Points, in no order, along strands that fork, close into loops and pass close to each other.
Two points are linked if the straight distance between their rows is under 35.5. Some points are linked to none.
zapu: [ 19  -5  13  -9  19  21  11  -1  17 -16  -6   5 -11   0   2  15  23  -7
   5   2   2 -15   0   3]
zezos: [  6  -3  11   1   9  26 -12  -8  14 -16  -1  -1  16  -7   2  -8  14  22
  10  -5   9  -4   3  19]
lodoz: [  3  15  -9   5 -11 -13 -10  12 -13  -2   9  10 -16   6   0  -1 -15 -18
  -5  -5 -12  -1  19 -19]
Zaf: [ -5  -1  -8   2  -8 -13   7   7   1 -10   9   2  16  -1 -10   1  -6  12
  12  20   5   4 -10  10]
Zinus: [ -8  -7 -21 -16   8 -11 -15  15  -3  -5  -9  -9  -3  -5  21   1   2  12
   0 -25 -13 -19   5  -7]
Zaso: [ 18   3   4 -10  17   2  15  -7   4  20   2 -13  -6   3   0   1  17  20
  11   1  -7   3  -6 -13]
zot: [  4  -8  -5  -5   5   5   0   8  -4   6  -5 -20  -1   1   6  -1   5  18
  -2  -7 -19  -9   0 -18]
Noken: [  3   0   3 -10   3  11   5  -4  13 -15 -21 -14   1  -1  -1   0   8 -28
 -14   3  -2  -3   3  13]
Miku: [  8  -1   7 -17   1  14   5  16  -1  -3   5 -13   7   5  -7   7  11  34
   6   8 -23  -4   2  -6]
Gof: [ -2  -1  11   8   5  -6   7 -18   3   1  -1 -11   2   2  -5  -4   2 -14
 -16  11   2  13  -2   5]
Dibid: [  0  -3 -23   8  -1  -3   2   4 -20  -9  24   2   3  -4 -14  15  11  23
   7  11   1   9   6  -3]
rez: [  3 -15  11  21  13 -10 -11  -9  10 -22   8  14   9   2  -4 -13   4  20
  12  12  10   4   0   2]
Modir: [  6   1   4 -14  -5   8  13  -6  13   4  -6  -8  21  -5  13   4   4   8
  14   2  16   7 -19  19]
Totaz: [  0 -14  18  -5   5  23   0  -1  -3   5  -7 -23   9   7  -5   4   7  22
  -8  -3 -14  10  -6  10]
lal: [  0   8  -7   1   7  14   1 -16  11  -5  -4  14 -18   3  -3  -9   7 -23
   1  -3  11   3   5   0]
domim: [ -3   1 -20   1  10  17  -2 -20   6  -4 -12  -2   8  -4   2 -16   8 -10
   0 -10  14   4  -5  13]
Dena: [  2 -13  12  15  -3   6   6  -4   9   8  -9 -22  12  -7  -6   3   0  10
   3   5  15  20 -18  17]
baz: [ -5  -4  -1  -3  -7  -9   0   3  -4  -4   0 -13  19   0  -1  -2  -7   4
 -13   9  -9  -7  -5   1]
Gom: [-10   2 -13 -24  -4 -23  -7   8  -5   5  -6  10  10  -1   2  11  -9  -4
  12 -13  10 -13  -2   5]
radeg: [12  7  4 -4  2 -8 10 12 -4 27 -2 -5  2  5 -2  5 10 28 21 -2 10  3 -9 -1]
bul: [  0   1  -3   7   1  21 -15  -6  12 -10   2   0  20 -11  -3 -14   4  22
  21  -1  15  -9  -3  18]
Vumal: [ 14   0  -3  -2  21  12  15  -9  10   8 -11  -4 -19   6  -3   3  23  -9
   7   0   2   4  -1  -3]
Relip: [ 13   3  -3 -13  14 -11  14   1  -4  20  -2  -8  -4   7   3   0  10  16
   6  -4 -13  -2  -5 -19]
tig: [-10  -2   6  17   7   0   8 -12   8  10  -4  18 -11   3  -8 -13  12 -15
 -14   4   0  23   3  11]
voti: [ 10   2  20  -8   0   1   2   2  13  -7   5  -2  12 -18  -4  -2   5  34
  26  15   7  -1  -2  15]
nelir: [  2  -1 -12  -6   0 -18   6  19 -18   8   6   1   2   5  -4  28   8  17
  11  -5   6   2  -2  -4]
logi: [ -2  -6   4  -9   6  30  -4 -10   9 -10  -5  -7  15   0   1  -6   6  17
   0  -5  -7  -3  -3  12]
Betat: [  8   5  -8  -5  15   3  15 -12   2  14 -15  -3 -14   9  -1  -3  19 -13
  -3  -4   0  13  -1  -1]
siful: [ -5   3   8   8   0 -12  15 -17  -1   7 -11 -10  10   1  -4   0   0 -16
 -10  10   7  21 -10  24]
siko: [  7  -2  -3   7   6  11  -4 -11   6  -9 -10   4 -22  -4  -7   0   3 -33
  -6   0   8  -6   2   2]
suzoz: [ 14   7  13 -12  -5 -10  -2   0  -3   5   2 -15 -16  -6  23   8 -16 -22
  -9 -11 -12  -8   6 -16]
met: [ -5   5  -2  -2 -11   3 -15 -14   0 -13   0 -10  17  -8   6 -16 -19 -20
 -20   1   4  -4   7   9]
noduf: [ -4  -2 -11  -8   3  23  -5  -9   7  -7  -5  -3  18  -6   5 -11   1  10
   3  -8  -1 -10  -6   4]
pak: [  2   1  -1  -7  13  14  -3  -9  18 -23  12  10  10  -5  -1 -11   7  14
  16   4   0 -16   3  -3]
nulo: [ -2 -10  -4  10 -15  -2   0  23  -9  -6   0 -21  18  -1 -11  20  -1  21
  -1   7   5   4  -6   4]
nud: [ -8 -11  14   4  -5   4 -16  -7  11 -29  10   0   7   3  -5  -5  -9  -8
 -15  10  -4 -13   3  -4]
ruf: [  0  -9  21 -12  -3   5  11  -5   9  -5   3 -14  20   3  -3   5   1  16
  -9  13 -16   6 -15  14]
ragub: [ -8   6  11  -5  -6 -16  11  -8  -5  25  -6  12   6   4   7   0  -5 -13
 -12  -8   7  14  -8  13]
Laz: [ -6   4  -1  16  -3   5   0   7   6   7   2  21   5  -5  -7 -13   2  21
  33   8  13   6   1  14]
Bez: [  3  -4   2 -15  -7   7   7  -7   4   5  -9 -11  24  -1  15   2   1   7
  -1  -3   6  -1 -16  14]
leboz: [  4  10  10  -7  -5 -26  -5   8 -14  -1   8 -19   4   3   4   4 -19 -11
 -17   4 -15  -3  12 -14]
lozof: [ -6  10 -22   1 -10 -10  -6  10 -18  -6  11  17 -15   5  -8   1   1  -7
  -7  -1 -10   5  17 -16]
Gelip: [  1   4  16  18  -1  -8  -5  -3 -11   5  11 -14  -9   3  -8  -7 -20 -23
 -16  12  -4   3  13 -12]
kozis: [-12  -6 -14  -2   6 -18  -6  19 -18  21 -11   9  -6   3  -4  15   4   6
  13 -21   4  -4  -1  -4]
goki: [ -2   6 -10  10  -9  -2   7  22  -7   4   8   4   3   3  -6  16   8  24
  25   5  19  14   2   0]
Nubo: [  7  -7   7  -3  -8   5  -4   6  -3  -8   8  -7 -18 -12  -2   6 -14 -11
  -7   9 -15 -24   2 -15]
tomar: [ -3   9   1   7  -4 -10   5  13  -7  19   5  15 -19   9  -5  -7   1  -5
 -12  -4 -16   3  10 -23]
Dum: [ -1  -6   5  -7  -6   2   0   6   1  -9   6 -12  -6  -1   1   3  -7  -3
 -10  12 -21 -16   3 -17]
vos: [  0   1   3  13  -6  -7   8  21   2   2   3  -8   2   2 -15   6  -2  24
  22  14  17  15  -3   7]
latot: [16  6  9 -6 16 10  6 -9 13  2 10 -4 -1  0 -4 -2 18 21 18  8 -4 -3  2 -8]
siliz: [ -4  -7   4  19   8 -12   3   8   3   3  10  17   1   2 -21  -6   0  22
  14  16  -3  13   0   7]
Vifov: [ -3  11  -2  -1  -5  -6  -2  -7  -8  16  -2  18  -6   6   6 -15  -5 -15
 -12 -12  -2   7   3  -6]
vufa: [ -4 -12 -10  -3  -6   3  -9  28 -13   2 -12 -17  13  -1   4  20   5  25
   6 -13   2  -6   0  -2]
ladad: [-10  -9 -21  18   1   3 -15   0  -9  -5  -2  -9   2   0 -12 -14  -5   5
  -5   0  -2  -8   4  -9]
fevat: [ 20  15  -4  -9  -3   8   1  -5   3  -5 -15  -2 -19 -10  11   5  -6 -38
  -6 -11  -1  -3   4   4]
bak: [  1   2  -6 -11   6   7  -2 -15  17 -22  12  13   3  -1  -3 -11  -3  -3
   8  10   3 -12   0  -5]
paz: [ -4 -17  15  11  -3   6 -14  -3  11 -34  13  11   4   7   1   1  -6   0
  -8   9   3 -18  -1  -8]
Tef: [  5   0  10 -25   1  21  12 -11  19 -22   0   2  -2  -2   6   9   4 -16
  -5   5  -4 -10  -1   5]
Vopu: [ 14  -1   9 -11  17  17   8 -12  19  -9   8   4  -8  -2   1   6  15   2
  14   5   0 -10  -1  -7]
pulik: [ -3   6 -14  -2  -2 -11 -24   8  -4  -4  -4  -9 -21  -4  20  -5 -15 -11
  -4 -22  -9 -13   7 -16]
kever: [  7 -12  -1  10  12   8   2  -3   1  10   5 -10 -21   2 -10   1   7   2
   4   3  -9  -9  -1 -23]
kure: [ -4 -12   0   2   1   8  -2  12  -2  -6  -1 -19  -6   2  -2   3   0   8
  -9   2 -24 -13   4 -22]
dibol: [ -2  -2  11  12  11  -2   5 -14  16 -10  -6  24 -16   8  -5  -6  13 -23
  -4   5   5  21   6  12]
depa: [ -1  -4  19  -5  -9  24 -10  -5  -1 -23  -1  -5  -8  -9   6   8 -19 -27
 -17  -3  -7 -11   8  10]
Lesi: [  0  -3  14   3  13  -7  12 -20  16 -11   5  23  -8   3  -2  -4   7  -9
   5  13   1  19   1   8]
siku: [-11 -15  -3  11   4  19 -13 -17   7 -14 -13 -14  14  -4  -1  -9   3 -10
 -19  -6   7   2  -1  15]
mutot: [  3  -6  -6   8   5   4   3  -6  -3  20  -7 -13   4   0  -6  -6   5  13
   3  -2   5   8 -13   2]
Zat: [ 11  18  -2   3 -10   2 -13  -5  -5   4   0   4 -17  -2  15  -3 -22 -31
   0 -20  -5   2  11 -12]
Vulu: [ -6  -2   6   6  -6  -7  15 -12   2  14 -13 -11  13   3   3   5  -5  -8
  -3   1  19  18 -19  22]
maref: [ -3   0 -19  -3  -4   5  -6   3  -1  -3  -4  -4  18  -4   3  -8  -2  12
   9   0   7 -12  -9   3]
Durup: [ -2  -7  23 -15   1   9  12 -12  13 -11  -3 -16  16   6   2  10   3   0
 -15  10 -15  10  -8  16]
gup: [ -8  -1  -1  -5  -8  13 -10 -14   3 -14  -6 -14   4  -7   9 -12 -10 -18
 -20  -9  -2  -5   5  -3]
Punek: [ 10  -8   5   8  22  11  -2  -7  19 -20  -9   1   0   2   2   0  24  -1
   5   0  13   1   1   8]
pep: [ 18   1   8 -11  -6   1   6   1  -7   8   1 -13 -30 -13  18  11 -10 -19
  -8  -4 -13 -14  -2 -13]
dufos: [-13   6 -10  10 -13  -4  14  20   4   7   2  33   8   0   1  -2   2  13
  15   8   9   8  -1   9]
fira: [  1   4  -5 -13  -4  12  -7 -15  15 -22   9   8  -3  -6   1  -9 -11 -15
  -2   0   2 -15   0  -6]
kol: [-13   9 -11   2 -12 -18   1   5  -7 -11  15  20   1   5 -13  -4  -6  -4
  -8  19  -7   9   7   4]
Gamed: [-13  -2  -7   0   2 -11   2  29  -5  24  -5  12  -3   7 -10  23   8  10
  17 -21  10   4   3  -3]
verip: [ 12  -8  13  -5  11   6   8 -13  16 -11  13   5 -10   1  -2   8   7  -4
   5  14  -1 -11  -5 -10]
fiso: [ 11  10 -10  -7  -6  10  -4 -11   0  -3  -5   1 -23  -9  14   0 -13 -27
  -3 -18   1  -6   2  -9]
degil: [  4  -5  15 -12  -4   1   9   6  11  -3   5 -11  22  -2   0   5  -1  26
   5  18  -9   3 -15  14]
femop: [ -4   7   1  -4   1  -3  15  -7   6  13   5  21   5   2   5 -10   1   8
  17   7   4  11  -9  10]
ver: [ 10 -19  28  11  11   8   0  -5  14 -22   6   1  -2  10   6  11  12   5
  -4   8   1  -2  -4  -7]
Nok: [  0   2 -10   7  -4  10  -7   9   5  -5  -1  -4  18  -7  -4  -6   1  20
  23   6  15  -7  -5  10]
fiduz: [ 18   5  15  -1  -5   5  -7   5  -7   3   4 -20 -12 -14  25  10 -25 -29
 -11  -5 -10  -6  11  -3]
supef: [ -8   4  -7   1  -3  -9   9  33   1  22  -1  29   3   3  -2  15  14  14
  13 -12  10   3   4  -2]
Fegus: [ -7  11  12   7  -8 -13  13   0   0  25  -1  19   4  -2   5 -11  -3 -14
 -25  -3   2  16   0  11]
noful: [  2  -9   7  11   4   7  -9 -15   4  -7   3  -4 -15  -3  -7  -1  -3 -22
 -10   4   5  -5   2 -10]
Kesid: [  3   0  18 -23   0  12  15 -11  18 -17  -4  -7   4   3   6  12   9 -15
 -13  11 -12   1  -4  11]
rora: [-10   4  -3  15  -7   9  -3   4  11   0  -2   4   9  -6  -4 -11  -5  18
  36   7  23   5  -3  13]
kesik: [ -3   3  -3  10   4 -17   5   6 -15  12   6  -3 -14  12 -13  -2  -1   2
  -8   6 -14   0   5 -22]
Munap: [ -1   7   4 -12   4 -18  14 -11  -6  26 -15   7   1   7   8   2   7 -14
 -11 -13   6  15  -7  11]
lamo: [  4   4   0 -23  -9   1   2  19   3   4  -5  -6  24   1  12  13   1  20
  17  -7   8 -13 -10   4]
tok: [ -4  -6 -19   3   5  15  -6 -15  -4   0 -22 -17   1  -4   5 -12   8 -12
 -10 -18   9   1  -1   4]
sulez: [  1  -9   7  -9   1  17   6  -7   3  -3  -9 -20  -4   1   9   5   6  -3
 -13  -5 -17  -2  -2  -6]
tazu: [ -2   2  -9  -2  -7  -8   6  19 -11   5   8   0   5   4  -2  30   8  17
  22  -7  18   9   1  -4]
notef: [  2   3 -15  -8   2  -8   5   3  -3  -6   7   0   3   5  -8  -2   3  12
   3  10 -10  -7   0 -12]
kab: [ 13  -2  13  -1  18  23   4   5  19 -29 -14   9  -1   5   8  10  21   0
   4  -4   9 -11   2   9]
Gor: [ -6   9 -10  -6  -5 -13   5  17   0  18   3  36   0   0   3  -9   8   3
  -6  -4  -4  -1   4  -7]
Mizig: [  2 -11  -4  -4  -1   8  -4  21 -12   7 -12 -18  11   0   2   4   4  30
   3  -7 -11  -5  -4  -3]
balu: [  1  -1  -5  16  10 -10   2  11  -5  -1  15   8  -4   4 -23   0  10  26
  13  18  -6   8   2  -3]
Lufa: [ -4 -14  10   6 -13   7  -1  19   0   2  -7 -23  20   1 -10   6  -5  24
  -4   7  -2   2 -15   9]
gavug: [ 14   2   0   2   1  11  -4  -2   2  -7 -18  -8 -23 -12  -1   4  -1 -35
  -9  -4   2 -11   5   9]
Fom: [-14   3 -20 -21  -4 -17  -6  12 -10   1   3  24   5   0  -1  21   1  -3
  14 -14  10  -3   5   6]
Mobuf: [-11 -12  -9  11   0  14 -11 -13  -2   0 -14 -18  13  -6   3 -13   0  -3
 -14 -11   4  -1  -7   3]
det: [  2  -8  25  18   3 -13  -4 -11   6 -13  17  15 -16   6  -7   1  -8 -14
  -6  18   4  -1  -1  -9]
genat: [  8  16  -5   3 -10   0 -11   4  -7   5   6  17 -23   1   9  -7 -20 -22
   2 -16  -9  -4   9 -18]
soka: [ -1  -1  -1  10   5  -5   6  -7  -5  20  -1  -1   1   8  -7  -8   2   5
  -1   4   0  10 -11   1]
vubu: [  7  -6  14  -7   6  -4   5  -4  17 -10   9  -1  18  -8  -2  -2  -1  22
  14  19  -1   5  -9  14]
dis: [  6  -8   7  14   6   2   9  -6   0  19 -10 -25   6  -1  -8   4   7  10
  -5   1   8  18 -17  12]
Guzem: [ 11   2 -10 -15  -1 -11   6  17 -12   1   6  -7  13   0  -2  18   9  25
   9   4  -6  -4  -3  -3]
nobur: [ 17  -1   5  -8  14  17   8  -4   6  14  -8 -18   3  -3   1   2  24  20
   3  -7  -4   6  -2   1]
Lala: [ -9   7 -13  -6  -4   4  -2 -23   7  -7   3  19   8   0   3 -20 -10  -9
   4   5  12   4  -5  16]
tovo: [-14  -4 -10  16  -1 -11 -15  -1 -20  24 -14   4  -3   4   4 -12  -8  -7
 -10 -23   6   0   1   0]
getel: [-10  10  10  -4  -5 -22 -17   4 -11  22  -5  13   7  -1   5  -6 -19 -19
 -14 -21   3   6   8   8]
gutep: [  9  10   1 -28  -2  -7  11 -17   5  -1  -1  -4   5   4  13   1   1 -15
 -10   0  -2   1  -4  -3]
ruve: [ 10  12  11  -5  -8   2   1   9   7   3   6  -7   6 -14  -6  -3  11  36
  29  15  11  -5   1  11]
zomis: [ -2  -4  -9 -27  -1 -11  -4  13   3   7 -11  -2  17  -1   7  15  -2   8
  18 -17   8 -16  -8   4]
nono: [ -9   5 -16  -6 -10  -8 -10  -5   4 -25  13  10  14  -1  -8 -12 -12  -4
  -2  16   0  -7   2   6]
Dapok: [ -6  -5 -25   0  -5  -8   0   2 -27  -4  23   9   2  -2  -2  19   7  16
   3  -2   2   4   6 -10]
ziv: [-14  -5  -8  18   0 -11  -4   8 -18  25 -12   4   0   7  -4  -5  -4   3
  -1 -13   5   1  -7  -2]
Gepiz: [ -1   0  -7  -5   1  -2 -10  -5  -1   2 -11 -16 -14  -6  22  -8  -6 -10
 -10 -21  -6  -8   1 -14]
tos: [-13  -2  -5  11  -3  -4   9  11   8   3   8  38   6  -7  -6 -13   1  11
  11  14  -2   8   3  10]
nilez: [  9   0  -1   9  -5   2 -12   5  -8  -1  10   0 -26 -11  -5  -2 -19 -20
  -3   5  -9 -16   7 -17]
suku: [-12   2 -17   2  -5  -8   5  21 -16  15  11  32   0   1  -1  17  15  12
   3  -9   5   6   8  -4]
zan: [  1  17   7   6  -5 -19 -14   8 -11  13   6   7  -5   7   6  -7 -22 -21
 -11 -12 -13   5  21 -11]
firem: [ -9 -10  -2   2   3  23 -10 -15  10 -22 -12  -9   2  -5   1  -7   4 -18
 -18 -10   4  -4   4   7]
mamef: [ -3   3   5  -7   7  -4  13 -21  13  -2   6  17   0   2  -1  -9   2  -2
   8  13   1  15  -5   8]
ravor: [ -8  -6   5 -13  -3  15   1   2  -4  -1 -10 -21 -13   3  21   2  -6   2
  -8 -12 -25 -11  -1 -12]
Lat: [  1  -4 -11  16   2  -3   0  11 -12  -8  20   3   1  -4 -21  14  11  28
  16  17   5  12   5   5]
denuk: [ -3   2   9   9   1 -15   9 -10  -7  13   4  -8   4   5  -7  -7  -7  -3
 -13   7  -3   8  -6   0]
Toli: [ -9  -7 -25  18   0  -8 -11  11 -24   4  -4  -8   0   2 -11  -1   0   8
  -3  -4  -2  -1   4  -8]
rer: [ -9  10  -3  -2 -14 -24 -10   3 -14   1   1   3  16   4   1  -4 -23 -13
 -11  -1   6  -2   3   8]
darep: [ -9   2 -27 -14  -1 -18 -11   9 -22  -1   7  19  -6  -3   2  16   5   1
   3 -18  -1   0  13  -3]
pomo: [  9   3   5   5  17   9   0 -14  12   2   6   7  -4  -1  -6 -10  19  18
  21   1   6   3   3   2]
ponav: [  5  -1  29 -18 -10  10   9  -3   1  -6   6 -15  -5  -2   9  12 -10 -17
 -16  12 -21 -10   1  -6]
bol: [ 16   7  14   9  -2   8  -7  -5  -7   5   4 -14 -14 -12   6   7 -21 -38
 -10   1  -2   3  11   0]
neri: [ -8  -7  -6  13   4   2 -12 -15   0  -4   4  -3  -3   3 -11 -13  -4  -5
  -5   4   0  -4   1  -9]
Norok: [  1  -3  -3   5   1   6  -6  -6  -5   4 -15 -24 -19  -8  14  -2  -1 -23
 -17 -12  -3   0   7  -9]
Kemil: [ -9  12 -17  -3 -15 -15  -8  -1  -7 -22  16  11   6   1 -10  -4 -11 -10
  -8  16  -4   1  11   0]
Foro: [ -6  -2   3 -11  -4  15  -3   9  -3  -5  -5 -15 -28  -5  29   4 -11  -2
  -7 -17 -22 -18  -2  -9]
gizes: [ -5   0 -27  -3  -7 -11  -4   1 -23 -15  20   5  -5   1  -3  11   4   2
  -6   5  -6   3  16 -15]
Tol: [ -9   2 -13   6   2   2  -4 -12 -10  20 -13   9  -2   5   6 -18   1  -9
  -7 -18   6   7  -2   1]
bag: [-12   0   6  17  -4  -3  11  -5   5  21  -4  19   0  -5   0 -16   6  -9
 -22   1   3  19  -2  10]
beb: [  6   7  -6  -8   7 -11  11 -12  -5  15 -20  -8  -3   9   8  -1  12 -18
 -11 -10   3  13  -1   5]
nep: [ -4   2   6  -9  -2   6   3 -11   8 -12 -18 -18  15  -2   3   0   5 -21
 -24   5  -2   8   1  20]
sevid: [-19   1 -10  12  -6  -9   3   7   1  -7  13  29   4   1 -13 -11  -5   6
   3  19  -3  10   3   9]
zosez: [  6   1   6   4  14  17  -8  -8  18 -27  12  12   3  -1   3  -7  12  14
  17  -2  11 -21   7  -9]
kogu: [ -8  -5  -1   3  -6 -20   2  17  -4  12 -10 -11  12  12  -4  18  -5   6
  11  -9  14   1 -13  -1]
Kez: [ -7 -14  10  24  10 -11  -2  -8   7  -3   6  17   4   1 -14 -13  -2  15
   9  12   2  12  -8   9]
rud: [ -8  -5  -6  23   3  -8  -6   4 -14   8   5  -4 -18   8 -18  -7  -4  -3
  -9   8 -11   0  11 -20]
fekel: [  5   1   2  -7  -7  18  -8   3  -4  -6  -3 -10 -26 -21  25   5 -17 -15
 -11 -16 -15 -16  -2   0]
tid: [ -8  14  -2  14 -11   3  10  23   6  15   0  21   5  -1   0  -5   7  21
  34   3  14   8   3   6]
mafu: [  4  -3  13  -6  -8  24  -7  -1  -3 -11  -3  -9 -18 -17  14   9 -15 -23
 -15  -9 -13 -13   3   4]
Tor: [  0  13 -17   1   5   4   1   2  -7  15  -1  11   7   3   2 -11   8  19
  22  -7   7  -7  -2   1]
Ref: [ -1  -9  -9   8 -12   2  -4  28  -9   2  -7 -20  12   1  -5  18   2  20
   9  -6  15   1  -5  -3]
pagaf: [ 17  -8   2  -5  15  15  12  -6   4   8  -5  -9 -21  -4  -1   7  15  -6
   5   0  -4  -6  -1 -16]
fir: [ 12  10  12   8   1   1   0  -9  -4   4  -4 -19 -11  -3   3   3 -10 -38
 -15   3   2  10  13   0]
peke: [ -3   2 -10   0   6 -26   5  12 -19  13   0   2  -8  12  -6   6   2   8
  -5  -4 -13   2   5 -15]
Tunu: [ -4  10 -11  -3   2  15  -1 -16   7   0   3  25 -14   4  -2 -18  -1 -15
   3  -7   7   0   5  -6]
muga: [-10   9  -9  -7 -10  -7 -10 -17   9 -19   9  14  13   0  -3 -19 -18 -11
   1  12   5  -2  -3  10]
tabit: [  7   9  -1 -10   4   0  15 -10   9  11   1   7  12  -2   8  -4   4  14
  21   5   9   6 -12  12]
luse: [ -8   7 -28 -11  -6 -18 -21   5 -18  -9   4  19  -7  -2   5   3  -7  -7
   0 -19  -1  -2  15  -3]
napoz: [ -1  -3  -3  16  -1   2 -10   2  -7   5   8   4 -27   3 -12  -6  -8 -15
  -1   4  -6  -9  10 -22]
nom: [-16   4   9   3 -15 -27  -5   4 -10   6  -1  -5  20   5   3   4 -24 -15
  -9  -1  19  -2  -4  12]
Zudub: [  5   1  -4  -9   9 -25   7   6 -12  19  -3  -4   2   8   0   7   2  10
   2  -7  -9  -5  -6 -13]
rader: [ -4   1 -12  -4   2  11   3 -18  11  -2  -4   8  15  -6   5 -13   0  -1
  13   0  19   4  -9  20]
Dep: [  2   5   1  11   4   3  -3 -12  -7  10 -12 -13 -19   1  -2  -5   0 -30
 -14  -6   3   8   9  -6]
mon: [ -3  15  13  11  -2 -18 -10   7 -12  22   2  10   4   5   6  -9 -18 -17
 -24 -14  -4  13  18  -1]
luviv: [ -1 -10  17  -7  -7  17   4   7  -3  10 -11 -24  18   5   3   9  -1  25
  -4  -2  -6   6 -16  14]
labud: [  8  12   1  -1  -1   1   3  13  -3  15   2 -10   3  -5  -8  -1  13  32
  27   8   8  -4  -2   4]
zer: [-10   3 -20   0 -11 -12   0  24 -12   7   9  37   2  -3  -1   4  11   3
  -9  -7   1   5  10  -2]
gel: [ -2   7  -1   2  -3 -12  10  11   0  25   3  26  -9   4  -1 -14   8   2
 -15  -5 -12   3   5 -17]
Femiv: [  3 -12   3  15  10  -5  -5   3   6 -10  14   5 -11   8 -17  -1   3   7
   4  16  -6  -9   1 -17]
Tagut: [ 15  -3  27 -11  -4   6   5  -8   5  -9   9  -4 -12  -8   0  18  -5 -23
 -15  16  -7 -11  -1   2]
ditu: [  0   3   4 -27  -9  12   6   7   3  -1  -5  -6  28   3  13   5  -1  20
   8  -3  -4  -9 -14  12]
Pek: [  8 -16  19  13   9   2  -8  -9  16 -28   8   8   8   4   4  -5   9  17
   5   8   6  -1  -2  -4]
putum: [  1   0  22  20   0  -8  -8  -6  -1  -3  18  -2 -14   2 -15  -2 -16 -22
 -10  18  -3  -2   9 -10]
zavup: [  9 -16  26  18   7 -10   0 -11   9 -22  15   9  -9   8   0   5   1  -5
  -5  17   4  -4  -6  -9]
diseg: [  0   2  12  13  -8 -11  19  20   4  17  -3  -5   1  10  -7   5  -6  23
  18   6  15  18 -13   5]
raka: [-17  -6 -19  24  -6 -12  -5  18 -25  12  -3   5  -1   6 -10   7   3   4
  -2  -8   6   5   2  -2]
lota: [ -6   5   6   1 -11  -4 -15  -8   3 -20  11  -8  15  -3  -3 -13 -19 -16
 -18  12  -4  -7   9   1]
keve: [ -7  11  -3  -1 -11  -8 -11 -16  -7   1  -2  -1  15   0   7 -15 -17 -19
 -12  -2   8   4  -2  11]
vusid: [  6   3   2 -19   0  24   1 -14  17 -26   3  11  -7  -8   5   3  -3 -17
  -2  -2   5 -18  -1   1]
Susit: [  9  10  -7 -15   5   2  10  -9   6  -2 -25 -15  -3   2   8  -2  11 -26
 -12  -7  -1   3   1   5]
Mupe: [ -5  11 -17  -6   0   1  -2  -4  -2   5   2  23  -6   7   0 -21  -4  -5
   3  -5   0  -3   5  -9]
tinam: [ 13  -5   6  17  23   6  -5 -13  13  -6  -5   4  -6   2  -3  -5  23  10
  13  -2  13  14   5  12]
fet: [ -1   9 -22 -11  -4 -17 -21   8  -9 -12  -1   1 -13  -1  12   0 -11  -9
  -1 -19  -9 -11  13 -14]
Buvos: [ -4  -6   9  11 -10  -3  11  -2  10   8  -8 -16  13   4  -1   2 -10   9
  11   3  20  15 -23  12]
Diru: [ 10   1  -5 -23   3   0  10  21  -7  -4   1 -12   7   3   4  14  14  28
   5   3 -24  -7   4 -11]
Rorov: [  6  -9  22 -10   0   7   4  -7  14 -16  14   3  -6  -1  -2  10  -1  -9
  -7  17  -6 -16  -4  -7]
Bomud: [ -3 -15  16  -3   5  21   5  -5   2   0  -9 -24   1   7  -2   6   7  10
 -12  -4 -21   4  -3  -2]
gak: [  2   3   2  10   1 -16  15  23  -7  27  -1   2  -1  12 -10  11   3  23
  14  -3   7  11  -7   0]

A piece is all that can be reached along the links. How many separate loops has the piece of each point below (a circle has one, a figure eight two, a Y none), and how many tips (points with one link)?
pep: loops 0, tips 3
genat: loops 1, tips 2
Zaso: loops 1, tips 4
tos: loops 1, tips 2

A fork is a point with three links, a tip a point with one. Leave the first point through the second and follow the links. Name the first fork or tip that comes.
firem; siku: Nok
gak; radeg: zosez
Tol; tovo: siko
fet; pulik: pep
rora; Laz: met
femop; mamef: beb
zot; Mizig: depa
gizes; Dapok: Gelip
Kez; siliz: lodoz

How many points has the smallest loop of links through each point below? Write - if it is on no loop.
Nok: 6
tinam: 7
Tunu: 13
tazu: -
Dena: 9
zavup: -

Name the points in between on the shortest way along the links from the first point to the second, in order.
domim; noduf: rader, Lala, muga, nono, Kemil, kol, sevid, tos, dufos, tid, Laz, rora, Nok, maref
balu; gavug: Lat, Dibid, Dapok, gizes, lozof, lodoz, genat, Zat, fiso, fevat
Guzem; voti: nelir, tazu, goki, vos, diseg, gak, radeg, labud, ruve
Foro; nilez: ravor, sulez, Bomud, Totaz, luviv, Lufa, nulo, Ref, vufa, Mizig, zot, kure, Dum, Nubo
